The views of a scene show one set of named points, each view turned or mirrored, shifted and resized as a whole, with a little noise and some points left out.

Scene 1
View 1
(26): [-15   1  -2  -2  13   8   3 -11  17   1   3   4  -5   3  -4   4   5  -1
 -17  -9 -13  -5 -11 -10  -2  10  -1  11]
(51): [-15  -6  -4  10   6   5   1 -13  17 -11 -10  12   7   3  -9   4  20  -4
  -2   5  -7   2   2 -12  11  10   0   4]
(42): [-13   2  -1  -7  13   7   6 -16  15   0   4   5  -5   6  -9   3   9  -1
 -17 -11 -14  -9 -16 -11  -3  11  -1  11]
(149): [ -4   3  -4   5   5   2  14  22   3  13  -8  -1  -3  -1   2  28 -18 -10
 -20   7  -6  -1  11   3  15  10  -9  -3]
(194): [ -5  -3  -5   8   2   0  12   1   5  -5 -16  10   8   4 -11  17   9  -9
  -4  13  -4   0   9  -4  19  11  -5  -4]
(138): [-12   0  -3  -1   9   5   7 -12  13  -3  -3   7   0   5  -9   6  11  -3
 -12  -3 -11  -5  -8 -10   4  11  -2   6]
(229): [ -9  -4  -5   9   4   3   8   0  10  -4 -12   9   6   3  -6  14   7  -7
  -6   9  -6   1   7  -6  15  11  -4  -1]
(39): [  0   2  -3 -10   6  -2  21 -10  -2  -2  -7   8   1  11 -20  14   9  -7
 -14   1 -10 -13 -11  -5   9  13  -5  -1]
(140): [ -5   0  -4   0   6   2  13  -1   5   0  -8   6   2   5 -10  16   4  -7
 -12   4  -8  -5  -1  -5  11  12  -5   0]
(37): [ -4  -3  -6   9   2   0  13   5   3  -2 -16   9   7   4  -9  20   5 -10
  -7  13  -4   0  10  -3  20  12  -6  -5]
(87): [ -9  -2  -4   0   6   2  10 -15   9  -8  -8  11   4   8 -15   7  17  -5
  -7   2  -9  -6  -6 -10   8  11  -2   3]
(174): [ -6  -2  -5   8   3   1  11   4   6  -1 -13   7   5   3  -7  19   4  -9
  -9  10  -5   0   8  -3  17  11  -5  -3]
(64): [-22  -7  -5  26   6  10  -9  12  25   0 -11   6   5  -8  12  13   0  -6
  -6  10  -4  15  21  -6  15   8  -3   4]
(128): [ -8  -1  -5  11   5   3   8  16   8   7 -10   2   1  -2   3  23 -10  -9
 -14  10  -5   4  14   0  16  10  -7  -2]
View 2
(26): [ 23  11  10  11  15   3  11 -11   8 -21 -18   1  13 -16  -5   1 -13 -16
  -9  -6   4  11  -6  -6 -17 -16   0  -3]
(51): [  6  17  -3  -6  19   8  19  -2 -23   0  -9  -5  16  -9   0  -3 -21 -11
  -8  12  11   3  -1   0 -21  -7 -10  -8]
(194): [  2  -7   5  -8  24   3   2   9 -25  10  -2  -3  -2  -3   2  -2 -22 -13
  11  15  10   1  -2   7 -12   7  -3  -9]
(174): [  4 -11   7  -7  23  -1   0   8 -15   6  -5   0  -6  -7  -1  -1 -18 -13
  16  11   8   3  -3   6 -13   5   0 -11]
(149): [  6 -29  17  -4  22 -14 -10   9  10   0  -8  10 -23 -14  -9   3  -7 -15
  39   1   1   8  -8   6 -12   8   9 -16]
(87): [ 19   7   8   7  19  11   7  -4 -16  -6  -9  -7  13  -3   4  -1 -24 -15
 -14   4  10   4  -2   1  -9  -7  -3   0]
(42): [ 29  10  13  18  14   8   9 -13   7 -23 -18  -1  15 -12  -2   2 -16 -18
 -17  -9   5   9  -5  -5 -11 -18   1   2]
(39): [ 25 -12  21  15  20  12  -9   1 -13  -5  -6  -6   2   5   7   1 -26 -19
  -8   0  10   4  -3   4   3  -1   5   6]
(138): [ 19   8   9   8  17   7   9  -6  -6 -12 -12  -3  11  -9   0   0 -18 -15
  -9   1   7   7  -3  -1 -13 -10  -2  -2]
(229): [  3  -2   4  -7  22   1   7   5 -16   4  -6  -1   0  -9  -1  -1 -18 -12
  10  12   8   4  -3   4 -16   2  -3 -11]
(64): [-12  10 -11 -26  21 -13  23   4  -4   3 -13   8  -2 -29 -15  -1  -4  -8
  30  15   2   7  -6   0 -39  -2  -8 -28]
(128): [  0 -17   8 -11  23 -11  -1   9   1   3  -8   8 -14 -16  -9   1  -9 -13
  33   8   3   7  -7   5 -19   6   3 -18]
View 3
(37): [ -3  -6  10  -9   9  11  -1  -6  -6   2  -7  -5   4   6  -5  11  -2 -13
  -9  -7  -7   8  -2   0  -7   7   3 -17]
(174): [  0  -5   7  -7   9   9  -1  -4  -5   0  -7  -6   3   7  -4  10  -1 -11
 -10  -7  -6   7  -2   0  -5   6   3 -16]
(39): [  7  -7   3  -4   7   3  -8  -7   0  -9  -1  -7  -3   6   3  13   3  -8
 -14 -20   3   2  -5  -4 -24   4  -6  -9]
(87): [  8  -8   1   0   9   7  -6  -3  -1  -1  -8  -3   0   4   6  15   1  -1
  -4 -16   3   0 -10   1 -11  -3  -6  -8]
(140): [  4  -5   2  -5   8   5  -2  -3  -1  -6  -5  -6   0   8  -1   9   2  -8
 -12 -12  -2   4  -3  -2 -10   5   0 -12]
(26): [ 16  -1 -11   4   7   1   0   5   7 -10  -9  -7  -1  12   8   7   6   3
 -11 -12   5  -3  -6   0  -2  -5  -3  -5]
(128): [ -1   0   4  -9   7   8   5   0  -3  -3  -7  -9   5  13  -9   3   1 -14
 -15  -1 -11   9   4  -1   4   9  10 -19]
(149): [ -1   3   3 -11   5   4   5   0  -1 -10  -3 -13   4  16 -11  -1   3 -18
 -22  -2 -11   9   8  -4  -1  14  12 -19]
(138): [ 11  -5  -5   1   8   5  -3   1   2  -5  -8  -5  -1   8   6  11   3   0
  -8 -13   3  -1  -8   1  -7  -3  -4  -7]
(42): [ 18  -2 -12   5   7   0  -3   4   7 -12  -7  -6  -3  11  10   9   6   5
 -12 -16   8  -4  -8  -1  -8  -6  -5  -3]
(51): [  7  -9   1   1  11  11  -3  -1  -3   7 -13   0   3   3   6  16  -1   2
   1 -10   1   1 -12   5   0  -6  -4 -10]
(64): [  1  -1  -1  -5   9  13   9   6  -4   8 -17  -4   8  12  -5   5  -1  -4
  -4   7 -11   7  -2   7  24   0  11 -19]
View 4
(149): [ -7  -9  23   5  17   5  -9   8  -9 -10   5   2  -6   0   3  16  -9  -3
  10  -2  -3   0  -6  -6  10   8  -7 -18]
(128): [ -7  -4  14  -2  17   5 -11   7 -10  -8   0   6  -4  -1  -5  15 -12   3
   9   2  -4  -3   2  -5   5  -4  -5 -18]
(87): [-10  14  -4  -1  17  14  -2  -1  -5   3 -11 -12  11  -1  -9   2  -6  15
   5  33  -9  -4  -4  11   1  -9  13  16]
(39): [ -9   6   9  10  21  14   0  -1  -3   3  -5 -20   9  -1   4   3   1   8
   7  31  -7   0 -11  11  10   4   6  20]
(229): [ -9   5   3  -4  20  11  -9   3  -8   0  -8  -1   4  -3  -8   9 -10  11
   9  19  -4  -5   5   2   2 -13   1  -1]
(64): [ -8   6  -4 -17  11   4 -13   9 -14  -9  -6  19  -3   1 -23  15 -23  10
   6   3  -7  -7  12  -7  -9 -22   5 -27]
(37): [ -8   1  10  -2  26  12 -10   2  -8   3  -6  -3   3  -6  -2  11  -6  10
  13  16   0  -5   8   1   6 -13  -8  -1]
(194): [ -9   4   6  -3  27  13 -10   1  -8   5  -9  -4   5  -6  -4   8  -6  13
  12  20  -1  -6   8   2   5 -16  -6   1]
(26): [-11  15  -6   1   2   8   3   4  -5 -10  -4  -6   7   8 -14   4 -12   7
  -3  25 -18   0 -18   9  -3   5  26   7]
(140): [-9  4  8  2 17 10 -5  3 -6 -3 -3 -7  4 -1 -3  8 -6  7  7 19 -7 -2 -5  3
  5 -2  4  3]
(42): [-11  16  -6   3   3   9   5   2  -3  -9  -4 -12   9   8 -11   1  -9   8
  -3  31 -19   1 -21  11  -2   8  28  14]

Which points are out of place in each view (at most two, in the order of its rows)? Write - if all are in place.
view 1 | -
view 2 | (87)
view 3 | -
view 4 | (140)

Scene 2
View 1
(188): [  9  -4   4 -16   8   3 -19 -13  -5  17 -19 -30 -14 -11 -13  29   0  -1
 -12  -5  22  -9  13 -25  -8  26 -10  -8]
(238): [  5  -8  14  -7   1  -5  -8 -13  -2  11 -29 -26 -20   4  -7  15  16 -15
  -6   1   5 -14   4 -11 -12   3 -17   8]
(36): [  7 -12   8 -19  -6   5  -8  -7 -14   0 -28 -19  -3  13  -1  17   9 -22
  -6   2  16 -12  11 -16   0  -6 -10   7]
(107): [  8 -10  13  -7  -2   0  -6 -10  -4   5 -21 -22 -15   3  -7  16  12 -16
  -5  -1  10  -9   4 -12  -6   1 -12   5]
(172): [ 18 -16   9  -8 -16  16  -2  -4  -9 -13   0 -10   1   3  -6  16   1 -23
  -3  -6  22   6   1 -15  14  -7   1   1]
(199): [ 13 -12  13  -4  -7   6  -4  -9  -4   0 -11 -17 -11   0  -8  16   8 -17
  -4  -5  13  -2   0 -13   1   0  -7   3]
(52): [ 10 -13  15  -3  -8   2  -2 -10  -4   0 -18 -17 -13   6  -5  12  14 -21
  -3  -1   8  -6  -1  -9  -2  -7 -11   9]
(6): [  8 -10  17   2  -3  -4  -2 -12   1   6 -20 -21 -21   1  -9  12  17 -16
  -3  -2   3  -9  -3  -8  -9  -1 -14   8]
(197): [ 17  -8  12   2  -1   5  -9 -12   4   8   0 -23 -19 -18 -17  23   2  -4
  -7 -11  17   3  -3 -17  -2  20  -6  -7]
(152): [  8 -19  13 -15 -18   8   3  -3 -17 -14 -28  -9   3  28   6   7  14 -37
  -1   6  11  -9   6  -8   7 -30  -8  17]
(94): [ 20 -13  17   9 -12   9   1  -9   4  -4   7 -13 -15 -11 -14  15   6 -15
  -2 -11  13   9 -11 -10   6   2  -3  -1]
(122): [  8 -14  18  -1 -11  -2   3  -9  -4  -3 -25 -15 -14  15  -2   6  21 -28
  -1   2   1  -9  -3  -3  -3 -18 -14  16]
(2): [  3 -16  11 -20 -13   3  -1  -5 -19  -7 -40 -14   0  32   8   8  17 -36
  -4  10   9 -18  11  -9   1 -28 -13  19]
(237): [  6 -14  22   4 -10  -6   5 -11  -2  -1 -27 -14 -20  15  -2   3  25 -28
   0   3  -4 -11  -6   0  -7 -19 -16  19]
(22): [ 11 -14  18   1 -10   1   1  -9  -2  -2 -16 -15 -15   6  -6  10  16 -22
  -2  -2   5  -5  -4  -6  -1 -10 -11  10]
(180): [  5  -8   8 -16   2   0 -12 -11  -9  10 -31 -26 -12   6  -5  19  10 -14
  -8   1  13 -15  12 -17  -8   4 -15   4]
(116): [  5  -6   6 -18   5   1 -16 -11  -9  13 -28 -29 -12   0  -8  24   6  -9
 -10  -1  18 -14  14 -21  -9  13 -13  -1]
(235): [ 10 -17  21   5 -15  -1   7  -8  -2  -6 -18 -11 -15  14  -3   3  21 -30
   1   0  -1  -5  -9  -1   0 -21 -12  16]
(222): [  6  -2   7 -11  11  -2 -18 -15  -1  21 -22 -33 -21 -13 -15  27   5   0
 -11  -5  16 -12   9 -22 -14  27 -15  -5]
View 2
(238): [  6 -12   4   3   4   0  11 -10   9  17   2   5  28   7  10  16 -10  10
  -5   0  -8  -8   8  -5   2 -27  -6   6]
(94): [ -9  16   5 -15  13  13  14   5  17  17   2   8  10  18  -1  11 -18 -12
   0  -5  -9   4  -6   3   1  -5   4   3]
(172): [ -5   8  -9 -12  15  16   6   7  21   1   2   3   7  12   5  12 -18  -8
   0  11  -1   9   2  -1  10  -1   4 -13]
(222): [ 13 -13   4   3  13  -6 -11  -3  13  19  -1  24  17   4  12  29  -8  -1
  -8 -13 -13  -5   7  -2  -4 -34  -4  21]
(152): [ -2  -7 -12  -1   2  15  22  -9  14  -5   5 -16  26   8   9   4 -15  14
  -1  28   5   2  12  -8  16  -7  -3 -26]
(2): [  3 -18 -12   5  -1  11  19 -14  11  -4   4 -16  31   4  13   7 -12  21
  -3  29   5  -2  16 -10  17 -15  -7 -24]
(122): [ -4  -5   3  -2  -1   9  27 -12   8  12   5 -10  32  11   5   5 -13  12
  -1  12  -3  -5   6  -6   7 -15  -5  -9]
(188): [ 13 -13  -2   1  17  -3 -17   1  17  13  -2  25  11   3  14  29 -10  -4
  -8  -9 -11  -1   8  -1  -1 -30  -2  15]
(197): [  0   6   6  -9  17   4  -2   5  17  20   0  21   9  12   4  21 -14 -12
  -4 -13 -13   1  -2   2  -3 -17   2  15]
(199): [ -1   0   0  -6  10   8   9  -1  15  11   2   6  16  11   6  14 -14  -1
  -2   3  -6   1   3  -2   4 -13   0  -1]
(237): [ -5  -4   7  -2  -4   9  34 -15   5  16   6 -12  36  13   4   3 -13  15
  -1  10  -4  -8   5  -6   6 -16  -6  -6]
(107): [  5  -9   1   0   7   3   7  -6  12  13   1   6  22   7  10  17 -12   5
  -4   2  -6  -4   7  -4   3 -22  -4   2]
(6): [  0  -4   8  -2   4   4  17  -9   8  19   3   3  27  11   5  12 -12   7
  -3  -1  -9  -6   3  -3   1 -21  -4   6]
(235): [ -9   3   5  -6  -1  13  33 -11   9  13   5 -12  31  15   2   2 -15   9
   0  12  -3  -4   3  -4   7 -10  -4 -10]
(52): [ -2  -2   1  -4   5   8  16  -6  12  12   3   0  23  11   6  11 -13   5
  -3   6  -5  -3   4  -4   5 -15  -2  -3]
(180): [ 10 -17  -2   4   8  -1  -1  -7  12  11   1   9  22   3  13  21 -10   8
  -7   2  -6  -4  11  -5   3 -28  -5   4]
(116): [ 12 -17  -3   4  11  -2  -8  -4  14  10  -1  16  18   2  15  25  -9   4
  -7   0  -8  -3  11  -4   2 -29  -5   7]
View 3
(122): [-19  10  17  10  -8  11  17  25   1  12  13 -14  -2   8   8  17 -11   5
 -22  20  -5 -16  -4  -8  -9  -1  -4  -2]
(94): [ -3  -6  14  10 -26   4  14  -3   3   3   1   5   0   0   9  12 -13   4
  -3  31 -20  -8   7  18  -6  -5 -15 -13]
(172): [  0   5  17  22 -20  13  16   1  10  18  -1  -4   0  11   7  -4  -6   1
  -8  24  -6  -6   3  17  -5 -14 -16 -22]
(36): [ -2  17   7  18 -17  21  14  16  10  11  -1 -11  -4  17   8   1  -2   6
 -26  15   7 -11  -5  -6   3  -8  -1  -5]
(180): [  3  13  -2  10 -25  20  10  12   8  -4  -6  -4  -5  13  11   9  -3   9
 -26  16   4 -11  -5 -11   9  -2   4   6]
(238): [ -5   9   2   5 -22  16  12  17   4  -6   1  -5  -5   8  10  18  -8  10
 -25  18  -1 -14  -4 -13   5   2   4   9]
(199): [ -2   4   9  12 -23  13  14   6   6   4   0  -2  -2   8   9   9  -8   6
 -15  23  -6  -9   1   5   0  -6  -7  -7]
(52): [ -9   7  12  11 -17  12  15  15   4   6   4  -7  -2   8   8  13 -10   5
 -18  21  -6 -13  -1  -2  -4  -3  -5  -4]
(188): [ 18   7 -11  10 -39  21   7  -4  12 -17 -17   9  -6  10  12   6  -1  11
 -20  19   2  -6   0  -2  18  -4   3   5]
(22): [-13   5  14   9 -15  10  15  16   2   7   8  -8  -2   6   8  15 -11   5
 -17  23  -9 -14  -1   0  -6  -2  -6  -4]
(152): [-17  20  23  22  -1  17  20  27   7  31  12 -22  -1  19   5   1  -5   1
 -25  15   6 -14  -7  -4 -11 -10  -8 -15]
(237): [-24   8  18   5  -7   9  17  29  -1  10  16 -15  -2   6   8  24 -14   5
 -23  21  -8 -18  -4 -11 -11   3  -2   2]
(107): [ -3   8   4  10 -22  15  12  12   6  -1   0  -3  -4   8  10  13  -7   8
 -21  20  -2 -12  -2  -5   3  -2  -1   1]
(6): [ -9   4   7   4 -20  10  13  15   2  -3   5  -4  -3   5  10  22 -11   8
 -19  22  -9 -14  -1  -6  -1   2  -1   5]
(222): [ 14   5 -12   4 -39  19   6  -1   9 -23 -15   9  -7   7  13  13  -4  13
 -21  19  -2  -8  -1  -8  18   1   6  12]
(116): [  9  12  -6  11 -30  22   9   6  11  -9 -11   0  -6  13  11   6  -2  10
 -25  15   6  -9  -4  -9  14  -3   4   6]
View 4
(107): [  8  -7  -6 -12  -3 -10 -22  -3   3   2  -4   3  -8   0  -7  11  -4 -10
  -6   8   7   5   6  -8   0  -2   1  19]
(172): [ -3  -3 -11 -19  10 -12 -10   4   2   3  -1  15 -18 -13  -9  -2  -6   7
 -10   6  19   8   8  -9   7  -1   7  22]
(36): [  7  -8  -8 -12   2 -10 -23  -5  -2  -5  -2  13 -11  -6  -5   3 -12 -12
  -1   5  12   0   5 -14  -1  -2   0  21]
(237): [  1  -4  -3  -1  -6   7 -27   0  -4   2  -6  10  -9  13 -17   9  -1   0
   2   1   4   1  -2  -2  -8  -4   0  23]
(6): [  6  -5  -4  -9  -6  -5 -23  -1   3   5  -6   0  -6   6 -11  15   1  -6
  -6   8   3   7   4  -4  -2  -3   1  19]
(2): [  3  -7  -7  -3   1   2 -30  -5 -11 -10  -2  25 -14   2 -11  -4 -17 -10
  10  -4  13  -8  -3 -15  -8  -3  -2  26]
(238): [ 10  -8  -4 -10  -7  -8 -26  -5   3   1  -5   0  -4   4  -7  15  -4 -15
  -4   8   3   4   5  -8  -3  -2  -1  19]
(122): [  1  -4  -5  -4  -3   3 -24   0  -4   1  -5  13 -11   8 -15   6  -4   0
   1   1   7   1  -1  -4  -5  -4   1  23]
(199): [  4  -5  -7 -15   1 -11 -16   0   4   4  -4   5 -11  -5  -9   8  -3  -2
  -9   8  10   7   7  -7   3  -2   3  20]
(235): [ -2  -2  -5  -3  -2   6 -22   3  -3   4  -5  13 -12   9 -18   6  -1   7
   0   1   7   3  -1  -2  -5  -4   3  24]
(188): [ 16 -10  -7 -23  -3 -27 -19  -7  12   1  -4  -7  -4 -13   3  16  -6 -22
 -15  16   7   9  15 -13   6   0   0  14]
(197): [  7  -5  -7 -22  -1 -20 -11   2  13  10  -5  -8  -7  -9  -4  17   3  -3
 -19  16   7  16  14  -4   9  -1   5  16]
(22): [  2  -4  -6  -8  -2  -2 -20   1   0   5  -4   8 -10   4 -13   8  -2   1
  -5   5   8   6   3  -4  -1  -3   3  22]
(180): [ 12 -10  -6 -14  -4 -15 -25  -7   4  -2  -4   2  -5  -3  -3  11  -9 -20
  -5   9   6   3   8 -13  -1  -2  -2  18]
(116): [ 14 -10  -6 -17  -3 -20 -23  -8   6  -2  -3  -1  -5  -7   0  12  -9 -23
  -8  12   7   5  11 -14   2  -1  -1  17]
(94): [ -2  -1  -8 -18   3 -10  -8   7   8  12  -4   2 -13  -6 -12  10   5  12
 -16  11  11  15   9   0   7  -2   7  19]
(222): [ 17 -10  -5 -19  -7 -22 -22  -7  11   2  -5 -10  -1  -5   1  20  -3 -23
 -13  16   2  10  13 -10   4  -1  -1  14]
View 5
(180): [  8   3  19  19  -1  23 -24  -6  -2 -16   3   8   3   8   0   4  11  -5
 -17  -4 -13  -5   4   0  12   5  13 -11]
(22): [  9  -2  16  16   7   8  -7  -1  -5 -21  -1   4  -1  13  -5  -3   2   6
  -9  -1  -5  -3  11   1  -6  -6  10  -8]
(188): [ -4  -2  24  18 -14  26 -22  -9   6 -18   7   8  10   1  10   9  26 -12
 -19   2  -6  -9   0  -5  20   7  11 -16]
(122): [ 15   3  14  17  14   9 -11   0  -9 -19  -4   5  -5  17 -10  -5  -6   8
  -9  -4 -10   0  12   5  -8  -5  12  -6]
(2): [ 20  21   9  18  20  23 -18   1 -15 -19  -5   6  -4  15 -12   9 -17   8
 -17 -21 -20   0  15   4   1  -7  19  -6]
(222): [ -1  -7  25  20 -14  22 -26  -9   6 -14   7   9   7   4   7   2  28 -13
 -17   7  -8  -8  -2  -2  18  12   9 -14]
(197): [ -8 -12  23  14 -12  11  -5  -6   8 -24   6   5   8   2  10   2  25  -4
 -11   9   4  -9   3  -6   6  -2   5 -15]
(235): [ 14   0  12  15  16   4  -3   2  -9 -22  -5   4  -6  17 -11  -6  -8  12
  -7  -4  -7   0  15   5 -14 -11  11  -5]
(238): [ 11  -2  19  20   1  16 -23  -5  -2 -14   1   8  -1  13  -3  -4  10  -2
 -13   2 -12  -3   5   3   5   7  11  -9]
(6): [  9  -6  19  18   3   9 -14  -3  -2 -16   0   6  -2  13  -4  -7   9   1
 -10   4  -7  -3   7   4  -2   2   9  -8]
(199): [  2  -1  17  15   1  13  -6  -2  -1 -24   1   4   4   7   1   4   8   2
 -13  -2  -3  -6   9  -3   1  -7  10 -11]
(237): [ 19  -1  14  18  15   6 -13   0  -9 -16  -5   6  -7  20 -13 -10  -6   9
  -7  -1 -11   1  12   7 -11  -3  11  -4]
(36): [  8  12  15  17   6  23 -16  -2  -6 -21   0   6   2   8  -2  10   0   1
 -18 -12 -13  -4  10  -1   8  -4  16 -11]
(152): [ 15  18   9  14  20  18  -7   2 -14 -25  -6   4  -3  13 -10  10 -18  12
 -15 -20 -13  -1  17   1  -4 -15  18  -7]
(52): [  8   0  16  16   6  12  -9  -2  -4 -21  -1   5   0  11  -4   0   3   4
 -11  -3  -6  -4  10   0  -2  -5  11  -9]
(116): [  4   4  20  19  -7  26 -25  -7   1 -16   4   8   5   5   3   7  16  -8
 -19  -3 -12  -6   3  -2  17   7  13 -13]
View 6
(199): [ 1  6  7 -3 -4  2  6  0  1  6  0 10 10 11  2 -6  1  5 -5  7 -4 -1  4 -4
  2  0 -3 -1]
(122): [ 7  1  4  0 -7  8  4 -4 -6  4  2 15  8  6 -1 -8  1  0 -4  0  0 12  5 -3
  6 -3  6  1]
(107): [ 2  5  8 -2 -4  6  7  0  3  6  0 12  7 11  2 -6  2  0 -6  6  1  4  3 -5
  2 -1 -2 -5]
(197): [ -4   6  12  -2  -2  -4   8   1   8   7  -1   6   8  13   9  -4   0   8
  -9  15  -4 -11   2  -7  -1  -5  -8  -5]
(235): [ 7  0  2  0 -9  5  2 -5 -9  3  2 14  9  5  0 -9  0  4 -4  0 -4 10  6 -3
  7 -5  9  4]
(180): [ 1  8 10 -3 -2 10  9  1  7  8  0 12  5 13  0 -4  3 -4 -5  7  6  4  2 -6
  0  3 -6 -9]
(52): [ 3  4  6 -2 -5  5  5 -2 -2  6  1 12  9  9  1 -6  1  3 -5  4 -2  5  4 -4
  4 -1  1 -1]
(94): [ -1   3   7  -2  -6  -6   4  -1  -1   5   0   7  12  11   6  -7  -2  14
  -7  10 -11  -8   5  -4   2  -6  -1   3]
(22): [ 4  3  5 -2 -6  4  4 -2 -3  5  1 13  9  8  1 -7  1  4 -5  3 -3  5  5 -4
  4 -2  2  1]
(2): [  8   6   1  -4  -6  16   6  -2  -6   6   1  18   9   9 -11  -7   3  -4
   3  -8   0  19   7   0   6  11   3   0]
(222): [ -3   9  15  -1   0   5  11   3  15   9   0   9   3  15   7  -3   3  -3
 -10  15   7  -5  -1  -9  -3  -2 -11 -14]
(116): [ -1  10  12  -3   0   9  11   3  10   9   0  11   5  15   1  -3   3  -4
  -5   9   5   1   1  -6  -1   5 -10 -11]
(188): [ -5  11  14  -4   1   5  12   4  14  10  -1   8   6  17   4  -2   3  -1
  -7  14   4  -7   0  -8  -3   3 -14 -12]
(152): [  7   6   0  -5  -8  11   4  -2  -9   5   1  16  12   9 -11  -8   1   2
   4  -7  -5  14   9   1   7  10   4   5]
(36): [ 2  9  6 -5 -4 10  8  1  1  7  0 13  9 12 -6 -5  3 -1  0  1  0  7  5 -3
  2  9 -4 -4]
(172): [ -1   8   4  -7  -6  -1   5   1  -3   6   0   9  15  13  -3  -6  -1  13
   1   4 -13  -4   8  -1   3   7  -4   4]
(6): [ 4  2  8  0 -5  5  6 -2  1  5  1 12  6  8  5 -6  1  0 -9  7  2  4  2 -7
  3 -7  1 -4]

Which points are out of place in each view (at most two, in the order of its rows)? Write - if all are in place.
view 1 | (180)
view 2 | (107)
view 3 | -
view 4 | (222)
view 5 | (235)
view 6 | (22)
